A landscape with many valleys, sampled at points; each row gives a point and its height.
From any point a ball rolls to the lowest of the 5 points nearest to it. It stops when none of these is lower. Distance is the straight distance between rows; heights are no part of it.
lop: [ 97 127 141 118 113 124  98 168 136 121 134 164 148 138 141 190 147 116
 140 131]  height 513
bimi: [173 125  84 162 132 140 179 112 116 145 110  68 109 100 139  91  94 142
 110 122]  height 454
Renel: [119 127 163  92  99 129  73 141 130 102 136 118 143 139 125 161 146 139
 139 130]  height 202
pezu: [112 143 146  82 133 131  75 129 141 107 147 137 154 113 112 144 136 133
 137 146]  height 504
gimun: [159 128 103 160 127 118 137 116 133 135 117  58 124 109 128  88 110 140
 113 138]  height 105
Reso: [124 124 110 134  93 133 129 158 122 127 109 147 132 159 157 144 126 128
 118 129]  height 292
tago: [120 127 170  68 111 130  66 113 137  89 138  84 153 110 106 140 137 143
 137 146]  height 213
zulug: [112 122 183  95  86 126  93 157 109 114 140 128 128 171 140 173 164 129
 145 111]  height 189
Kazod: [109 132 114 129 132 128 116 149 137 132 137 179 141 130 143 155 139 121
 127 134]  height 302
nubi: [145 136 104 157 140 121 137 109 135 152 132  86 129 106 121  80 121 132
 121 138]  height 125
bel: [ 88 120 148 104 138 129  84 166 152 107 153 175 151 121 134 218 148 107
 150 132]  height 732
Vepa: [112 129  99 150 146 152 198 135 131 134 113 207 128 139 156 159 118 113
 117 120]  height 184
Vutod: [124 124 136 111 100 123  90 146 130 114 125 141 148 144 134 147 134 134
 134 130]  height 256
mov: [124 133 122 105 123 124  80 133 131 122 135 131 150 128 129 144 136 138
 134 140]  height 263
Depof: [134 118 144 123  78 126 112 158  93 122 121 118 115 178 154 143 146 130
 127 115]  height 204
fel: [141 127 106 162 180 117 200  87 127 166 129 118  82  97  98  68 125 111
 129 107]  height 337
nibeg: [136 136 107 130 126 122 116 129 129 136 127 121 138 127 135 116 124 136
 125 132]  height 107
levu: [110 138 132 127 168 102 115  96 156 143 159 147 128 101  92  94 135 117
 137 142]  height 199
Demir: [105 120 153  98  93 124  84 161 129 106 141 142 145 146 132 180 154 123
 141 127]  height 362
Bero: [120 127 100 139 121 141 150 149 132 132 115 175 129 147 157 152 123 122
 121 124]  height 366
rikov: [ 82 134 125 157 165 135 162 151 147 130 134 240 131 122 137 172 131 100
 136 133]  height 126
Venuz: [122 117 171  89  93 118  72 123 118 101 132  80 145 142 120 136 144 146
 138 136]  height 187
gidu: [122 133 139 102 116 121  84 121 136 111 140  99 152 117 120 119 134 143
 129 139]  height 201
Suver: [145 120 193 116  87 115  93 139  81 105 128  83 112 176 124 130 144 150
 136 125]  height 190
Logev: [172 115  97 144  98 147 171 132 102 145  97 101 113 139 157 119  88 141
 108 100]  height 350
bigis: [120 127 124 122  99 127 109 148 122 124 124 134 135 156 147 149 138 132
 128 127]  height 258
lene: [143 123  80 142 119 180 215 130 108 137  87 159 113 151 167 152  93 127
 108 107]  height 478
zopaf: [124 138 102 134 130 133 135 129 136 143 130 165 144 131 145 128 125 125
 126 128]  height 100
Bubi: [138 119 160 131  85 119 120 150  92 124 106 104 109 179 147 133 135 146
 117 109]  height 214
mumok: [117 137 152  90 145 127  88 110 156 109 152 100 160 100  95 128 137 142
 133 158]  height 431
gego: [170 129  80 165 158 160 210  94 122 154 105  89  93  86 129  90  83 137
 118 109]  height 486
lof: [165 110 159 161 102 110 107 127 115 104 103   4 125 113 106  95 124 140
 108 145]  height 162
vun: [152 126 104 143 110 126 126 123 121 134 104  84 123 139 142 103 111 138
 114 129]  height 90
tofa: [ 91 114 176  96 100 134  83 174 132 105 147 157 141 143 133 217 154 108
 151 119]  height 672
tino: [142 116 144 148 122 109  97 121 131 113 128  22 140 101 110  91 125 141
 119 156]  height 112
selu: [117 144  95 143 157 139 182 114 136 143 121 185 120 126 137 108 119 118
 127 124]  height 279
Vemi: [ 89 117 179  84 115 138  78 175 142  98 152 154 150 125 123 229 149 113
 148 124]  height 650
Dag: [123 118 200 116  86 128 110 160  69 120 132 107 106 194 137 146 153 140
 137 112]  height 188
Gilo: [130 134 112 155 174  98 159  97 139 160 139 133 105  99  97  71 136 114
 132 130]  height 266
tuneg: [106 119 206  78  94 134  81 166 107  86 142 121 124 161 121 190 164 126
 152 117]  height 180
mima: [170 118  96 178 172 152 215 104 121 166 103  62  83  64 109  83  88 132
 114 114]  height 503
Buve: [162 131  95 178 153 124 179 119 133 153 120  60 108  85 113  73 103 128
 106 125]  height 397
Bubet: [110 137 121 135 180 109 142 104 140 142 141 208 114 113 104 104 135 110
 149 129]  height 156
vunor: [108 142 162  72 144 122  72 100 162 104 165  97 153  80  86 126 138 134
 138 152]  height 883
fus: [148 123  86 142 111 157 195 123 120 149 100 140 116 141 162 129 100 137
 101 110]  height 516
Dumul: [117 118 201  95  89 126  84 150  92 100 134 100 124 169 121 154 161 143
 138 124]  height 185
moveg: [110 142 128 125 168 107 108 105 146 136 152 188 124 108  95 106 140 117
 149 136]  height 160
lupu: [140 138  84 149 157 139 180 104 126 150 123 151 117 110 131  87 104 125
 118 118]  height 364
buli: [143 120 115 138  85 135 147 146 107 135 103 123 113 166 161 139 118 139
 114 112]  height 163
Modam: [146 116 175 130  97 116  88 115 106  96 121  34 129 142 120 107 136 148
 117 135]  height 76
Noruf: [121 125  89 143 113 159 194 141 119 144  90 170 122 155 169 155 114 119
 115 118]  height 359
Motu: [133 120 118 159 175  97 186  77 137 157 132 149  82 110  93  69 141 110
 141 114]  height 295
doma: [157 130  84 150 147 161 206  98 116 150 103 123 111 114 148 107  84 130
 116 108]  height 515
Domi: [155 123 132 140 103 119 101 126 119 118 122  59 133 137 124 106 123 144
 112 136]  height 59
Varod: [149 131  97 136 112 133 143 128 124 135 114 125 127 132 142 112 114 135
 117 126]  height 150
Kebuf: [132 132 143 104 112 120  75 119 144 104 141  78 150 117 113 115 136 142
 127 144]  height 192
Zefam: [147 109 114 147  87 146 176 138  96 139  87 126 110 168 172 138 109 129
 108  99]  height 237
Makul: [158 130  90 143 115 135 163 121 121 137 105 109 121 132 151 106 107 142
 115 119]  height 207
Zap: [159 121 118 166 112 110 120 126 117 125 110  34 131 108 121  94 113 138
 112 143]  height 84
Lezas: [135 136  97 144 162 133 178 104 132 152 122 164 115 125 133  97 115 113
 123 116]  height 327
vizam: [146 134  94 153 128 140 165 114 126 142 112 150 122 136 143 109 108 130
 115 128]  height 285
kub: [101 136 109 147 172 127 179 116 142 141 129 224 115 131 132 121 125  98
 136 121]  height 200
zisin: [130 136  86 148 145 152 195 111 130 138 118 188 120 132 143 115 112 123
 117 126]  height 344
sofug: [127 137 100 143 159 118 133 107 143 151 143 133 135 108 117  84 127 125
 129 130]  height 191
repa: [ 98 131 109 152 145 129 160 150 145 136 124 215 139 132 149 167 130 110
 128 133]  height 102
tovo: [130 115 155 118  86 121  96 143 100 120 120  99 127 166 140 130 143 141
 130 125]  height 196
Vagul: [107 121 198  68 107 137  84 157 131  89 142 129 135 139 123 211 157 125
 156 122]  height 32
nozem: [137 142  81 144 142 164 203 111 123 144 108 168 120 133 153 122 103 122
 111 113]  height 416
Fas: [ 99 130 121 130 131 132 119 160 141 128 139 193 144 137 145 181 143 115
 133 135]  height 220
gunol: [ 97 138 126 138 180 111 125 134 144 137 144 225 129 112 116 140 136 109
 141 127]  height 138
luto: [140 133  93 140 104 134 153 138 119 132 110 150 127 146 156 132 122 127
 117 115]  height 301
nifif: [132 116 165 110 125 116  88 107 138  96 140  28 153 100  96 108 140 148
 117 161]  height 114
zovu: [129 145  92 148 155 124 154 105 132 144 132 150 120 123 133  90 119 125
 129 126]  height 276
sego: [120 131 172  67 116 140  69 140 144  88 143 125 156 123 118 175 141 127
 140 133]  height 455
bopek: [ 97 138 148 109 177 105  98  99 157 137 172 128 126  90  77  98 141 117
 144 149]  height 255
dud: [105 141 140  89 142 129  84 136 149 110 148 156 153 112 116 160 133 123
 146 142]  height 565
lan: [151 123 112 133 101 128 123 139 118 126 111 111 129 154 149 121 123 140
 111 125]  height 74
sav: [ 96 129 145 109 125 138  82 155 137 115 143 174 153 128 130 187 135 119
 142 131]  height 703
Pozi: [113 139 107 132 157 122 133 118 145 142 140 190 135 118 127 126 127 118
 133 134]  height 194
vife: [158 129  86 158 165 141 204  86 129 157 119 104  97  92 117  79  99 123
 117 113]  height 411
tikup: [137 114 187 131  82 124 129 160  65 130 116  97  91 193 140 135 140 138
 125 108]  height 210
neme: [127 133 123 131 143 114  98 105 148 132 142  70 150  99 102  89 139 139
 121 153]  height 87
vub: [113 125 132 143 181  92 135  87 145 152 148 163 100 108  84  79 143 100
 143 121]  height 240
gonal: [135 128 118 132 122 116 105 116 133 125 130  82 141 121 128  96 128 136
 125 153]  height 70
vifo: [112 140 118 118 151 124  98 129 143 125 145 165 152 121 122 129 136 121
 136 136]  height 343
lefa: [157 114 142 141  77 123 128 140  93 126 108  95 104 176 153 118 128 141
 124 109]  height 274
rigos: [149 125 113 140 114 122 113 126 124 127 117  84 134 136 134 103 117 141
 115 135]  height 69
zubaz: [125 132 112 149 176 115 177  91 131 156 134 188  97 122 108  87 128 110
 138 110]  height 228
Pizol: [171 114 115 147 101 119 140 129 116 133 108  72 125 132 143 101 104 141
 114 125]  height 66
zof: [ 92 134 127 119 163 129 109 154 145 128 145 200 145 115 124 174 137 107
 140 137]  height 161
detez: [ 97 124 184  72 116 139  76 166 150  94 147 152 150 114 116 206 143 117
 147 128]  height 675
noka: [151 135 103 170 170 120 186  95 137 164 129  99  91  95 103  64 116 120
 123 120]  height 339
nok: [107 131 158  87 118 135  70 158 141 105 138 145 150 133 123 191 140 121
 149 132]  height 596
vifuv: [128 138 118 132 149 112 111 114 143 139 147 122 140 116 110 100 134 129
 128 144]  height 127
piz: [109 136 156  70 149 126  71 114 156 105 161 122 156  90  91 138 137 133
 144 157]  height 777

For each start below, name the point where the ball stops.
doma | Domi
Zefam | Domi
mima | Domi
zisin | repa
nozem | repa
tikup | Vagul
luto | Domi
Motu | repa
vub | repa
